Each row is a point on a landscape with many valleys, with its height.
A ball rolls from a point to the lowest of its 2 nearest points, and stops where none of them is lower. Distance is the straight distance between rows; heights are no part of it.
bapoz height 7.38: [-29  39  40   6  -3 -42 -61  64 -29  -7  26 -25  12  19   9 -16 -28 -44
  37   5   9   6  -2   2  -4   9   8  33 -23  34 -20  32  -9 -21   9 -22
  11 -40 -26  27 -11 -16  48  -3 -11  -9  -3  41  -3 -35 -24  21  23 -15
 -49]
siz height 9.31: [ 20  23 101  37  43  31 -55 -50 -65  12 -18 -24   7 -20 -10  -3  23 -31
 -14  61  -5   1   1  13  18  22  21 -63  -5  21   2  27 -35 -23  30  10
  12 -24 -35   2  -2  33 -33  22  11 -34  33  -5  40   6  45  15  24 -14
 -28]
tilob height 2.92: [ 21   8  10  -8 -35  13  29  25 -46  -4   9  15  -6   0   1   9  13 -35
  31 -56  27  -3 -10 -20  -2  -6  18  36  -7  -2 -32 -13 -31 -12 -16  10
   2 -12  18  18  39  12  69  -8  -2  29   2   4 -17 -28  -2 -29 -14  18
  -8]
Ber height 5.98: [-15  47  18  12 -51  22 -14  24   6  -5  34  -9   8  -1  23   3   1 -47
  47  -9  11  -5  32 -18  -3  40  35  25  -6  26  15  14 -30  36 -44  41
  -3 -39 -38 -20 -15 -36  92 -41  27   4 -15  32 -19 -11  -9  -4 -28 -16
  16]
Liko height 2.58: [ -3  26 -21 -18  -5 -26   2  -8 -15  38 -19  14  15  17  20  -4   5   7
  -8 -46 -21 -23  -7   6 -47  -2  -1   4 -33  31  32  23  49  -2 -25 -18
   9  38 -25  19   8  18 -23  16 -75  11  34   0 -35  12 -15 -16  -8  -2
  23]
dusos height 5.12: [-58 -39  15   3  17  47  31 -48 -39 -36  15  26 -22 -33 -14 -11  -4  34
 -19   2   1  29 -10 -50   0   5   2  17  43 -49 -24  -6  13 -50   5  -1
 -23  10  13   1  38 -23  25  -9  32   7 -25 -25 -24 -25  26  36  -5  16
   4]
tob height 6.54: [-39  32  15   5  34   9 -21   3 -22 -20 -32  -2 -37  -4 -26 -33  -3  11
 -57  12 -10  15  -1  24   1   2  -8 -54  24  -7  23  11 -27 -26  63 -29
   6 -18  -3   3   8  -9 -15  35  33  34  28  -8  23  -3 -10  32  57   0
 -12]
sim height 6.00: [ 21   5  26 -24 -16  13 -37  24  11 -34  29 -22  10  13  -6  43 -29 -26
  14  38   0   9  19 -15  15  16  -4   8  -9   2  17 -21 -45  13 -50  25
 -30 -28  16  -3 -12 -18  33  -1 -18  19 -11 -21  49  19  10  18  -4 -34
   4]
numob height 6.99: [-36  27  84  26  37 -19 -86  21  -5 -21  20   6  29  18  -2  20  -6 -22
  15  -2   9 -10  29 -11  18   4  12 -26  -3  42 -29  29 -31 -14 -17   0
 -37 -19 -17 -17  10 -28  -6  39 -27  15  -2 -17  33  -2   4  18  31 -17
  -8]
Domor height 3.55: [ 14 -40 -80 -29  -9  10  30 -26  19  24  19   0  10 -11   7  18   5  38
  23 -54  -3 -27   2  31  -9 -32  -2  47  30   1  23  -3  63  -3  -6 -16
 -19  16  38  16 -22  56 -46  15 -29  10  24 -10 -10   6 -29  -6 -49  11
  -2]
nilot height 6.45: [-12  23  67 -15  20  45  13 -46 -70   7  -9 -43  30 -44 -10 -14   8 -26
  -7  27 -12  14  16 -25  -8  37  44   1   2 -36 -14  -2   8 -15 -52   9
  20 -24   4 -10  52  40 -17  -8 -35 -20  -5  -4   9  -5  -4  17 -22 -20
  19]
simab height 2.06: [ -4  14 -60  27 -50 -48   9   7   2   7  22   9  -5   2  36  10   3  -1
  20 -34 -11  -3   0 -18 -26  15  -5  29 -22   0 -10  42  24  12   7  26
  10  11 -27  29   3 -44  34 -43 -23 -25 -49  44 -77  14   5 -20  27  -7
  -8]
romil height 5.51: [ 10 -38  43   1  26 -26  -9  -1  25 -15 -51 -10 -37   8 -15 -31 -23  19
 -54  50 -30  -5  -4  27   9  -4 -57 -54   0  -3  30 -11 -28 -30  60  25
  -1  18  -5 -24 -17   7 -38 -18  59  11  46  -4  37  15  -8  18  15  11
   6]
dupig height 2.05: [ 18  27  -4  11  23  23   6  16 -60   5  -1  31  -3   4 -14  -3  61 -28
  36  -4  16  36  21 -25  -8 -11  11   2 -17  -7 -38  -5 -42   2   9  -6
   0  -8  -8  16  14 -14  60  16 -11   4 -15   9 -12 -29   5 -29  21 -13
   9]
Tuliz height 6.01: [-60  31  53  15  15  38 -24 -28 -33 -13  31   6   4 -49   6  28   8 -12
  36  13  50  32  10   9  -4   2  32 -41  -1  11  -3  58   6   1  44   3
  -4 -41 -24  35  17 -40  44   7  34  20  -2  -5  13 -18  42  11  12 -26
 -36]
badu height 4.65: [-26 -67 -31  15 -36  -1  23  22  11 -13  13  27  -7 -25  -9  24 -32  34
  10 -49 -12  21 -41 -13 -15 -16  -1  11  57 -28  17 -39  30   9  17 -19
  21 -11   6  18  -5 -40  28  -8  38  29 -31  24 -13  -9 -15   1  21  39
   2]
timud height 3.08: [ -2 -36 -28  -8 -39  -6  20  23 -43   0   5  36  -5   5  -4  -1   1  23
  -4 -63  19 -34 -32   0  13   3  17  45  29   2 -23   5   9 -17 -21 -25
   2  14  20  24  19 -10  36  -8   0  14 -25  11 -33  -8   5 -23 -44  37
 -30]
Razu height 4.34: [  7 -42 -31 -29  15   1  -1 -42  18  35 -62   6  -7  27   4 -10 -22  42
   7 -17 -18 -34 -17  15 -14   2 -15 -24  -3  21  41 -29  27 -21  69   1
 -14  50  -5  -2  -4  51 -48   8   8  12  39  -2  -4  23   5  -4 -18  28
  21]
puret height 5.77: [-22  32  23  19 -10  28 -68 -36 -36 -37  36 -21  16 -42   5   7 -28 -52
  56  18  47  24   8 -13  27  17  25   7   9 -15  -3  32 -12 -19  15  -9
 -33 -52  -9  16   2 -18  48  16   4  37 -12  -7  26 -19  22   8  21 -10
 -18]
kodep height 8.45: [ 10  15 -19  -3 -38  29  19   2  46  13  -1 -15  25   2  30  40 -33  -2
   0  -4  15  -6  18 -14 -11  19  25  16  -7  29  27 -41  10  32 -40  24
 -18 -12  11  -6 -22   2  36 -28 -34  10  20  -7  -3  56 -14 -10 -53   4
   1]
gibav height 7.56: [-24  42  41  13  -6 -11 -14  46 -28  26  13  -3  -6   2  27 -25 -15 -29
   7 -25  30   0   9  31 -22 -12  28  20 -21  19  19  35  26  14  -4 -21
  22 -24 -19  40  -2 -13  33  -2 -19   3  18  55   1  -8 -22   9 -23 -13
 -43]
Pel height 2.91: [ 28 -26 -69 -23   1  -4  34  -8  45  22  32 -15  25 -18  10  41  26  30
  17 -14 -24 -48  12  44  15 -11  -8  24  -1  33  33  -3  48 -15 -52 -12
  -3  14  43  13 -20  38 -40   3 -69   3  22 -40 -21  27  -2   1 -27  -7
  13]
nuloz height 4.17: [ 29 -12 -55 -24  -9 -18  28   1 -22  17  23  -6   4   8   8  -2 -10   3
 -28 -48   8 -13  11  35  -8 -26   2  33  17 -10   4   3  48  18 -16   9
 -12 -14  26  47   1  52 -25   9 -41  28  12   8   7   1 -31 -10  -4   7
 -11]
Mefe height 5.26: [-29 -37 -25   9  18  22  -9 -25  37   0  16   4 -12 -31   2 -64 -16   8
  -5  24  16  25 -28 -12  34  -9 -23  15  24 -36 -10 -20 -11 -42  35 -16
 -50   9  33 -40 -16  19 -59  -5  57 -24   4 -14   3 -28  -8  13 -43  -1
   3]
sagim height 4.31: [ 16  15   3 -30   1  -1  -4 -12 -15  -3 -20 -27  -2 -14   7 -25   8 -42
  -4  39  18   2 -13  49 -12  -5  -6 -27 -27 -24  26  -2   6  59  54  20
  14 -25 -21  28 -13  21   4  -5  -8   5  22  -6  22 -14   0 -12  66  13
 -21]
rek height 7.80: [ 14  -1 -18  -8  -5 -67  -6  56   7   8  36 -23  21  37 -22  16  -2 -13
  19  13   0   2  31 -11  -3   5 -33  36   2  15 -41  -3  21 -17  11  21
  -2 -14  18  23   5   0  33  13  -9  -2 -28  11 -19 -17 -23   4  62 -22
 -17]
vak height 9.19: [ 43  -2  72  23  12  17 -33 -26 -26 -17 -38 -42   8 -14 -15  35  23 -45
  14  88  -3   9  19  -1   2  25 -22 -36 -29 -23  21  34 -65  15  21  22
  16 -37 -12  -1 -16  34 -13  10 -11 -34  29  20  60  20  46   5  15 -27
 -27]
buro height 4.33: [-10 -15 -32   4 -48  47  57 -47  10 -23 -35  20 -29 -25  -2  -1  19  29
  -5   4  13  23 -30 -25   2 -25  20 -13  27 -38  24 -13  10  19  12   2
  -9  26  16  16   3 -26  20 -17  25  -2 -13   7 -35  13  42  -1 -10  25
   5]
Fal height 6.27: [  1  -8  17 -29  23  33  34 -29  11   9  -1  29  26 -14  -4 -18  10  27
 -24   7  13  -3  15  -2  16   3   8  15  45  -7  13 -33 -18 -38 -17  -7
 -29  24  44 -42  -1  49 -46   7   7  -1  29 -25  15  22  -6 -17 -74  -4
   6]
mogu height 4.29: [  7  23 -12 -31  -8   0  31  37 -31 -12  11  37   8  41 -28 -21  19   0
 -43   3 -26  -2 -13  -6  -8   4  -3  36  18  50 -15  38  19  -5 -41 -21
 -27  13  -7 -19  -2 -17  42  19 -24  12   0 -13 -42 -18 -37 -19  -3  20
  35]
gek height 7.75: [-18  36  18  44 -10  11 -36   1 -16  27  22  -2  17 -35  36 -38   1 -31
  23 -34  69  19 -24  13  16 -24  34   7 -37 -14 -22  20  -1  27  17 -47
  34 -36  -6  30  -2   8   4 -12  16 -26  -3  30   2 -26  20   0 -24   7
 -45]
ripap height 6.65: [ 43  30 -47   5   1 -22  38  11   7  23  22  -2  27 -12  27  12  28 -37
  67 -29   7 -10  51  -9 -34   5  -1  32 -25  -8 -34 -22 -12  21 -19   8
  30   8  -1  -4 -13  36  24 -21 -44 -18   6   9 -25 -10 -15 -39  -5 -19
  -2]
Fofe height 4.84: [  6 -52 -14  -5  13  23  32 -24  53  12 -20   7 -20 -19  14 -32 -24  20
  34  22   6  49 -26  -9  12  15 -16   7   6   2  31 -36  -1 -23  50   7
 -32  37  12 -42 -26   7 -49 -10  38 -42   9   8   7  -4  -1 -15 -45   1
  20]
gako height 5.76: [-19  23  32 -12 -55  23 -26   8  -3 -13  46 -11  16  -7  13  45  -9 -32
  39  10  10  -1  16 -37  15  32  41  30   7   3   9 -13 -36  -6 -55  48
 -26  -9  -7 -12   6 -26  52 -13  23   6 -34 -25   2  -5  14  -2 -24  -9
  16]
manir height 4.79: [ 27  23 -21  -8   3   8  -6 -16 -32  -5  14 -21 -13 -14   5 -11   1 -32
 -14   5  22  14  13  18  -5 -34   5  10  -4 -44   1 -19  -1  39   7  10
   3 -42   0  32   7  41 -23   7 -28  13  10   3  24 -26 -13  -4  46 -15
 -24]
bobo height 2.93: [-29  13 -48   1 -76 -34 -16  -8  27 -19   6 -12   8   1  49 -26 -28  -1
  -5   4  28   5 -27  30  -6 -13 -16 -23   9 -25   7  49  45  52  15   0
  17 -20   3  34 -12 -31  -5 -26  18 -22 -50  22 -37 -10   7 -20  67  20
 -29]
Bupal height 6.83: [ -4 -26 -50   4  -9  22  38 -61  22 -10 -25  50  31  -2  -3 -48 -10  33
 -31 -46  39 -10 -19  -3  17 -43 -10  13   3 -35 -12  30  17  10  19 -56
 -15   6  27  13  -9  22 -35 -14  26  22  17  14 -22 -19   7 -21 -40  31
 -28]
pameg height 8.29: [-21   3 -33 -24 -31 -10  -4   6  30  21   7   1   9 -13  38  13 -28  16
   2  -8  24   4  -6  14 -16  -3   9   5   1 -18  41 -28  27  31  18 -11
 -10   8  -1  12 -10 -26   1 -20   0   2  -7   4  15  27 -14   1 -35   7
  -7]
seb height 5.91: [-15 -59 -13   5  46 -33   2  17  49  -2  -5   7 -21  -4 -17 -33 -36   6
 -29  27 -25  21 -17   3  -4  -5 -59 -31  16 -21  28 -13  -3   0  58 -22
  -6  17 -11 -42 -37 -12 -51  -2  53 -10  27  -6  32 -13 -37   8  34   5
  15]
paf height 6.29: [-16 -11 -40  -4  15  -1   1  19  25  -7  21  16 -16   9 -11 -36 -41  19
 -41 -25 -12  17 -13  22   2 -25 -40   3  27 -25  13 -17  20  -4  26 -32
 -18  -7  15   2 -22  -2 -37  24  14  26   6  13  23 -24 -46  31  24  -2
  -9]
lufut height 6.20: [  8  -2  39 -20   7  44 -18 -34 -60 -19   9 -43 -13 -24 -30  12  -2 -27
   9  38 -11  17  -4 -41   3  33  24  27   8 -29 -16 -24   8 -47 -40  27
 -21 -18  24   8  45  12  24  -1 -17  15 -17 -16  13  -8  13  24   3 -20
  40]
Sipo height 3.67: [ -1   7  -7 -20 -19  -2  24  15   5   5 -22  37  28  32 -11 -35  26  24
 -31  -8 -11   8 -14  -2  -5  -2  -4 -17  15  31   3   6  35  19  19 -30
 -16  50  -1 -28 -15 -17   6  29  -9   1   6 -26 -29   4 -20 -19 -18  12
  44]
notud height 2.96: [ -7  12 -50  -9 -25 -47   0  -8  -7  31  16  19  13   2  30 -18  -4  -8
  -5 -28 -16  -6  -2  10 -27   2  -8  36 -30   7   0  45  75  18  -9 -11
  -4  21 -22  26  -3   2   4  -6 -60  -3   3  20 -72  -3  10 -30 -10   3
 -13]
nade height 6.25: [-59 -18 -11   8  23 -27 -30  30  -6 -36  22  38 -16  -2  -5 -23   5   8
 -30   2  -7   3 -25   7  20  15   2 -44  32  -5 -15  19   8  -3  47 -39
 -11  12 -30 -31  -6 -73  -9  17  32 -21 -23 -42  -7 -14   8  12  32  14
  29]
faba height 0.99: [-12  24 -20  15   3 -20   3  43 -33   0  -4  31 -11  22  15  -3  27 -13
  21  -8   2  23   6 -17 -16  -8   6   4 -30   6 -30  40  -2  13  40  -8
  24  -5 -38  24  11 -67  57 -18 -18 -11 -32  32 -43 -17   5 -14  35  -1
  -5]
vome height 6.81: [-48   1  59  15  63 -12 -67  -6 -15 -22  27  -2  -3 -11  -7  14 -24  -8
 -22  -1  -5 -17   4 -19  -8  -8  16 -11  15  10 -23  14 -19 -48 -46  -9
 -33  10 -29 -20  22 -23 -31  24  -1  20   3 -50  32   4   2  43  15  -6
   3]
Dabon height 7.65: [ 26  19   9  -7 -22 -38  18  67  17   5   2 -13  26  51 -14  19  -4 -19
   3  -6 -22  17  31 -24 -16   9 -18  10  -9  60 -25  -5   6  -6 -20  43
 -14  -7  21  15   1  -6  58   2 -42  17  -5   6 -42   6 -33  -1  30  -6
   7]
Zak height 6.58: [-40  25  50 -15  30  33   5 -38 -10  15 -14   9  19 -27  21 -43   0   0
 -37  -5  18   7   5  10   3   5  23  -9  17 -10  21   6   9 -22   3   1
 -21  15   6 -17  16  38 -26  -1  39  10  25 -20  19   4   7   8 -56   1
 -15]
muno height 6.17: [ 23  46  14  15   7   8  -2  25  22  18   9 -15  10  14  33  22   7 -28
  66  -8  -9  -3  35 -45 -19  25  23  22 -50  38 -18 -13 -47  18 -19  33
  34 -29 -40 -18  -5 -20  83 -51 -16   3   3  33  -5  -7 -33   2 -34 -18
   9]
laba height 3.44: [ 39 -23 -53  15  -3  14  33   6  68  12   5  -6  16   1 -19  60  26  24
  15   6 -23 -48  -3  -2  23   1 -12   7 -21  56  16 -26  -1   6 -49   8
  11  27  29 -14 -20 -16 -23  -1 -63  -8  11 -34 -17  49  10   2 -31 -13
  16]
pegap height 4.83: [-25  40  -8 -29  -7 -28 -17  19  -4   0  -3 -27  11   6  27  -3  11 -27
  41  54  52   8  28  38 -11   7   6 -29 -28   1   8  39  -1  57  80  -5
  27 -53 -19  31  -5 -16  35  -5   9 -24   7  30  -2  -9  -3 -26  55  -1
 -60]
gigo height 7.01: [-19  -2 -15  -2  34  16 -14 -57 -40  -2  17  -9 -13 -62 -25 -46  17   4
 -22  15  30  -5 -38  -3  25  -1  23  24   0 -65 -27 -24   4 -17  -1 -22
  16  -4  21  13  42  19 -50  -7  20  -3 -26 -22   1 -19  31   3 -23  -3
   5]
tomaz height 5.93: [-15  24  62  -7  39 -39  -6  20  17   9 -48 -10  -7  39   4  -7  -9   6
 -34  48 -12 -23 -14  44  -7   2   8 -53 -36  41  29  27  -4  13   9   5
  16  26 -46  -9  -4 -31  -9  -6  23  -9  22 -15  46  13   7  13  19   0
   4]
kapez height 5.46: [  0  13  -7  17 -62   8 -43   7 -27 -33  39  -4  -5  -8  11  16 -14 -20
  43 -12  17  14 -15 -24  29   5  19  17  24 -35  -9   2 -31 -10  -8  10
 -21 -23  -5  18  18 -44  56   4  40  11 -43  16   0 -23  24  -2  36  -8
  28]
gesa height 6.73: [-12  23  51  15  33  34 -35 -52 -65  16  21 -21  16 -52   5 -24  11 -24
   3   1  39  27  -7 -23  13   5  50   3  -8 -32 -25 -20  -3 -12  10  -9
   2 -20   3  21  46  46 -26   5 -12 -27   0   4  18  -4  34   9  -5 -10
 -22]
gup height 4.16: [ -5 -65 -68   6 -22   9  42 -13  40  12   7  10  -7 -25 -15  23  -4  66
  27 -64 -21  -1 -25   7 -11 -32 -14  21  46  -9   4 -34  59   5  16 -23
  -1  10  16  12  -8   1 -19  12  -8  15 -12  28 -16   3 -13   8  -4  20
   6]
Ravom height 5.66: [-41 -36 -47  13 -15  31 -29 -44   5 -23  22  31 -16 -33  -7 -33 -12  27
  -1 -10  25  -2 -26   3  40  -6 -14 -11  51 -72 -16  -5   1   1  14 -25
 -20 -28  20 -19 -26  -5 -41 -14  89 -13 -43 -15  -2 -20  26  10 -21  26
   0]
golak height 3.18: [ 21 -17  -1   6  11  -9  26  35  38  24 -18  23   3  32 -22  42  43  24
 -16  -5 -18 -23  10 -16   1   5   4   2 -17  48  -7 -26 -13   6 -38   4
   4  45  15  -8  16 -19 -20  17 -43  13  -1 -23  -9  53  13 -14  -5   1
  32]
gezi height 5.63: [ 41 -46  25  -5  12  14  39  -5  47  -5 -39  -7 -26   2 -31  17   4  26
 -49  38 -41 -19  -2  -4  13 -20 -69 -13 -10   4  12 -12 -13  -3 -21  35
   6  30  34 -48 -20  26 -69 -12   1 -14  27 -18  14  38  14   5 -44 -23
  28]
Vurur height 5.92: [ 39 -24  53  13  43   3 -23 -16 -75 -16  -5 -18 -38   2 -31  29  -3   5
 -23  30 -35  -9   4 -15  22  17   2  29   7   0 -20 -14 -36 -66 -44  36
   1  -3   6  18  36  28 -15  15 -15  -5  10 -11  34   0   7  24  -3 -20
  13]
Lefe height 3.52: [  3   0 -25 -18  15 -28  -1   6  11  17 -17  -2   1  52  15   2 -27  37
 -36 -29 -38 -25   4   7 -23 -10 -10   9  -3  39  34  14  16 -38 -40 -32
  -7  59   0 -30 -19  15 -61  28 -38   5  19  -2   7  24 -30  -5 -28  -1
  31]
led height 6.15: [ 31 -17  43   6  15  17 -23  10 -40 -37 -25 -17 -37  18 -35  50 -14  -5
 -26  43 -54   4  18 -12  13   7 -33  10  -2  -6   6   6 -61 -10 -50  44
  -4 -30   8  -1  -2  -6  -3  10 -19  17   2   0  36  26  20  35   2 -29
  12]
sulal height 6.39: [ 32  65 -49  34 -33  23  35 -10  33   9  11  -5  11  -8  33  23  24 -32
  79 -41 -20  -1  36 -40 -48  13   9  16 -32  12 -28 -12 -36  11 -25  39
  46  -4 -12 -28 -16  -6  56 -38 -26   2   0  22 -42  -1 -26 -25 -12 -14
  17]
Riro height 4.87: [ 46 -72 -38 -26  14   4  20 -37  57  15 -33  -5   8   5  -6  11  18  30
  34  12 -35 -33 -24  20   0 -12 -37 -15 -14  46  20 -15  25  -6  35   3
 -16  61  13 -41 -38  47 -58  -3 -20  -3  43 -27 -16  13   8  -1 -21  12
  38]
Kupu height 2.40: [ 15 -42 -19  10  48 -19  28  40   5  12   4   7 -24  24 -39  25  30  52
 -32 -16 -20 -34  -5  -8  16 -19  34  17  33  24 -31 -17   9 -37 -34 -35
 -18  35  -4 -33  31 -18  -6  38  -3  -2   8 -34  10  35 -13   2   2  15
  49]
Sebe height 5.57: [ 47 -14  26   7  37   8  -4 -44 -61 -11 -15 -53 -44 -34 -43  -9   8  14
 -55  36 -25  11  11   8  18  -7 -22   1   6 -45  -8 -25 -15 -45 -23  15
  27  -3  19   8  38  38 -54   3   1 -18  31   8  14   4 -10  21  -9 -34
  17]
foza height 8.10: [-43   6 -19  -1 -51 -45 -18   2  24  20 -20  15  23 -13  23 -44 -12  15
  14 -31  31 -37 -45  27  14  -8  13 -23  -8  -3  24   6  33  11  42 -21
  32  34   2  28  -7 -21 -12 -11  19   4 -14  10 -21   5  15  -9 -23  28
 -17]
fuzi height 6.57: [ -3 -24 -41  -3 -17  11  27   7  10 -16  -7  42   9  32 -11 -32 -33  26
 -49 -46  -6  14 -12   9   8 -33 -30  11  25 -16 -16  23  50  -4  22 -58
  -9 -17  18  16 -23 -14   3  -4   8  26 -15  17 -15 -28 -22  14   9  26
 -42]
nomiz height 6.56: [-63 -24  11  24  62   3 -33   9   7 -15  26  32   2 -17   4 -20 -15  20
 -41 -34 -14  -3  10 -18 -11  -3  14 -21  50  17 -21  -1  -5 -54  17 -36
 -30  16 -28 -59   2 -22 -36  15  47  19  10 -49  16  -1   6  26  20  12
  17]
Bulal height 7.19: [-15  25  47  16   8 -48 -51  55 -40   3  14 -15  27  17  -3 -10 -37 -11
 -26 -34  16  -4  16   9  14  11   5   0  -4  28 -38  -5 -11 -41   0 -19
  -3 -25  20  22  17  -3  11  24  -4  22  -3   8  17   6 -13  18  30 -13
 -43]
nizu height 5.11: [-39 -21 -15  28 -74  -2 -20  19  -4 -22  44   7 -26 -31  -6  20 -18  11
  21 -51   8  -4 -35 -17  11 -13  20  12  53 -43   8 -31 -28 -16  -2   6
   4  -3  13  12  22 -48  18 -13  56   9 -50  21  -8   4  15   5  33  15
  17]
bekot height 1.45: [ 24 -49 -47 -14  15 -22  19  51   6  12  47   0  -3  13 -26  36   1  35
  -5 -21 -27 -36 -31   7  28   6   9  50  31  25 -18 -36  36 -34 -26 -12
  -7  26 -11   2   6 -14   9  12  36   0 -13 -17   9  -8 -18  31 -13  26
  21]
zemu height 7.32: [ 40  42  45   6  26   3  25  38  24  13  -2  22  19  51  -4  38  14 -45
  30 -10 -28  15  54 -19  -6   1 -25   3 -36  28 -26   9 -56  17 -65  31
  42  -9   2 -23  -2  47  20   4 -55   2  -5  21   5 -15 -24  -9  27  -6
  -3]
papen height 5.95: [ 24 -30  41 -13  32  23  17  14  19  -6 -14  17   6  30 -27 -11  17  46
 -48  18 -28  -2  13  19  19  -3 -24 -27  26  21 -10 -19 -20 -32 -18   0
 -32  26  28 -62 -30  20 -54  22  14  -8  15 -12  26  34  -1  -8 -39 -18
  24]
Zas height 3.66: [  0  -2 -45   8 -85  10  19  -8  21 -28  -1   8 -14  -9  17  -2  13   3
  -6 -18  18   4 -32  12  -5 -27 -12 -37  13 -43  19  10  16  47  26  16
   3  16  10  26 -10 -35  -1 -14  24   5 -34  16 -31  -1  19 -18  49   9
  18]
ramev height 2.39: [ 16 -36 -59 -18 -41 -42  16  52 -21   1  37  14   0  24  -4  27 -10  12
  -2 -40  -9 -35 -29   1  11  35  -7  51  28  32 -38  -1  57  -5   1  -4
  -3   6  -5  30  -4  -4  47 -27  31 -10 -35  12 -34 -26  11   4 -26  26
 -22]
Fab height 8.59: [ 27   9  -4 -12 -31  27  28  -6  25  15  -6 -16 -10  -4  -9  35 -13   3
   1 -13   5  -3   3 -27  -9  -2  22  35  10  -3  34 -65  -4 -18 -45  34
   9   5  43  10  18  33   3 -14 -32  30  21 -16   3  40   2  -4 -22  -1
   8]
vema height 8.75: [ 24  34  72  15  -2  22  20  -8   7  25 -36 -12  -5  -3  -2  20  12 -12
   2   1  16  27  30 -13 -14 -10  28 -16  -4 -16  21 -40 -26   9 -26  54
  24 -19  11  26  29  32   6  -2 -22  16  19  26  12  34  -1 -13  -2  -4
  -5]
Fifek height 5.64: [ 12   8  45  -3  18 -12  14   8  46   1 -36  -3 -13  31 -10   6   3 -18
 -36  39 -32  -3 -12   2  -8   6 -19 -36 -55  37  26  19 -22  52 -42  13
  25  24 -36 -36 -13 -16 -30   9 -36 -14  13 -42  13  23 -19  -1 -15   8
  23]
fuso height 7.93: [-35  40  -1  15 -14 -28 -30 -12   7  17 -22  31  14 -21  24 -70 -19  -8
 -15 -36  54 -12 -56  36  34 -16  13 -15 -52 -14 -14  11  29  21  29 -53
  39 -11  -6  22  -7  -4 -13  -9  34  10 -21  -4   4 -32  27  27   3  47
 -28]
mir height 7.47: [ 23  46  29   1  -9 -26  19  26  54  -1 -18 -17  41  37  17  13  18 -25
  33   7 -14  29  52 -15 -34  -4 -41 -27 -39  13 -24  -3 -29  37 -23  40
  22  -9  25  -1 -12  11  23   7 -49   6 -14   8 -11  -4 -24 -14  33 -33
  -4]
Fozo height 9.08: [ 35  18  13  -4  14  -5 -15   8   4 -19 -37 -44  -3   7   4  37  29 -37
  30  79  -6  13  38   9 -20  19 -27 -52 -55  10  10  18 -69  53  19  25
  10 -34 -20   4 -27  -7  24  -7 -21 -27  20   7  35  16   0  -4  42 -26
 -30]
bamus height 3.72: [ -8 -33 -20 -17  35  29  28 -42   8  20 -71  24 -22  15 -18   0   2  71
   0 -28 -10   1  -5 -39 -34   0  10  -8  17  21  34 -30   7 -39  57 -19
 -26  66  12 -19  12  43 -12  27   2   5  38  17   4  27  10 -21 -39  13
  19]
rukel height 8.97: [ 39  43  37  11   5  24  21 -17  43  12 -13 -41   9 -13  19  35  -8 -54
  33  67  -3  20  50   8 -34  38  23 -22 -45  -5  28  12 -33  76 -26  39
  23 -38 -37  -5 -12  28  23 -14   2 -44  28  15  43  15  11  -4   2 -29
  -9]
Mufe height 5.16: [-41  40 -25 -11 -26 -53 -67  18  -2  11  20 -36  15 -11  44  -4  -4 -10
  58  54  57   5  30  18 -18  14   9   6 -14 -15  -8  61  -1  61  38 -32
  16 -63 -16  24 -13 -26  37 -34  35 -55 -41  29  -2 -20   0 -25  23 -18
 -49]
boz height 6.91: [ 47  10 -68   9  -2 -23  47  17 -13  21  56  -3  14   0   3  16  62  -9
  40 -24 -11 -41  18   3   7   0   6  46 -22  21 -31   1 -13 -14 -44   5
  28  21  -8  10  30   3  26   6 -27 -17  -6 -15 -43 -18 -14 -24   1  -4
  28]
bazi height 4.32: [ 18 -31 -29   2   2   4  25 -14  41 -10 -28  42   8  13  -4 -20  10  43
  34 -24 -15  12 -30  12  11  -4  -7   2  23  19  -1  -1  30 -24  49 -35
 -31  50  -3 -48 -27 -12 -34  35  11 -16 -10  15 -17 -17  -7 -27 -31   7
  46]
bog height 3.69: [-11  -7 -42 -41 -17 -36 -11  -2  20 -18  14 -39   1  -2  15 -17   6  -7
 -12  41  -4  13 -12  45 -15   2 -37 -37 -10 -13  11   1  44  50  43  10
 -12 -18  -4  26 -20 -18 -14   3 -24 -10 -21 -21 -17  -6 -18  -7  73  -4
 -35]
bef height 4.76: [ -4 -55 -27   3 -23  50  38 -56 -26 -48  -5  19 -36  -3  -3   7  -4  42
 -19   9  13  13  -5 -42  23 -13  18  16  44 -74 -17  -8  23  -3 -20  -1
 -18   2  20   5  13 -18  33 -21  42 -16 -36   2 -22  -8  39  -3 -25  28
 -23]
ser height 6.23: [-31  34  38  10  45  -6 -14   0 -24  17 -19  -1 -30   4  16 -26  -7  11
 -38   1   6  -6 -15  32  -7  -3  25 -24 -14  -4  25  -1   5 -11  41 -17
  20  14 -35   8   7 -12 -17   3  34   8  20   6  46  -2  11  17   7   4
 -20]
sof height 5.30: [ 36 -46  19 -25  -1 -11  20 -14  56 -10 -40  -3   3  17 -19  -3  17  11
 -31  29 -46 -36 -29  22  -9 -16 -67 -33 -29  37  13   1  15  37 -29  29
   1  46  12 -38 -36  23 -44   3 -38  -4  32 -46   5  19  -1  -1  -4   8
  41]
pipul height 5.07: [ 20 -35  -7   1  48 -18  10 -37 -26  15 -46 -21 -63  -5 -29 -24  -1  37
 -54  28 -21  -3 -11  19  -8  -1 -31 -30   7 -35  17 -33  -9 -34  39  15
  11  27   0 -10  14  28 -44  -7  45   0  29   0  16  11  -2  11   0  -2
  11]
Pudod height 5.99: [-38  -9 -44   0 -13   3 -29  -4  -6 -26  13  36 -12   6 -12 -38  -8   9
 -36  14  10 -12 -29  25  32  10 -25 -39  17 -42  -2  30   6  20  40 -32
  12  -5 -19   0 -20 -46 -20 -11  53 -14 -39 -19  -4 -40  11  11  16  26
  -8]
goga height 7.16: [  5  33  70   8  32 -13 -26  57 -17   0 -16   6  11  69 -17  22  11 -40
  -2   3 -16  -2  42 -25   7   6  11  -9 -22  46 -50  35 -59  -5 -51  11
   4 -21  -6 -36  17   6  17  31 -36  15 -20   8  12   2  -3 -19  32  -6
   9]
Keti height 8.88: [ 11  48  88  17  25  38  12 -12  12  30   3 -21  17 -10  -5  34  -2 -61
  36  32   2  43  51  -9  -1  12  47 -12 -11 -10  19   2 -25  40 -42  25
  28 -46 -27 -14  11  39  18   6   2 -27  11  36  24  -6   7  -3 -27 -18
 -12]

Call two points neighbours if one is among the 2 nearest of the other. Go from one point of each pair to the other, from neighbour to neighbour, staying as low as possible. Name the highest point that can't be avoided.
faba, pipul => led
bekot, bobo => manir
Liko, bekot => timud
Sipo, bamus => bazi
bekot, Pel => laba
Liko, faba => notud

Write out the way that a ball takes from each point below.
pameg => foza > fuso > gek > gibav > bapoz > Bulal > numob > vome > nomiz > nade > Pudod > Ravom > Mefe > Fofe > bazi > Sipo
siz => gesa > nilot > lufut > Vurur > Sebe > pipul
vak => Fozo > rukel > Keti > vema > Fab > kodep > pameg > foza > fuso > gek > gibav > bapoz > Bulal > numob > vome > nomiz > nade > Pudod > Ravom > Mefe > Fofe > bazi > Sipo
puret => kapez > nizu > badu > gup > Domor > Pel
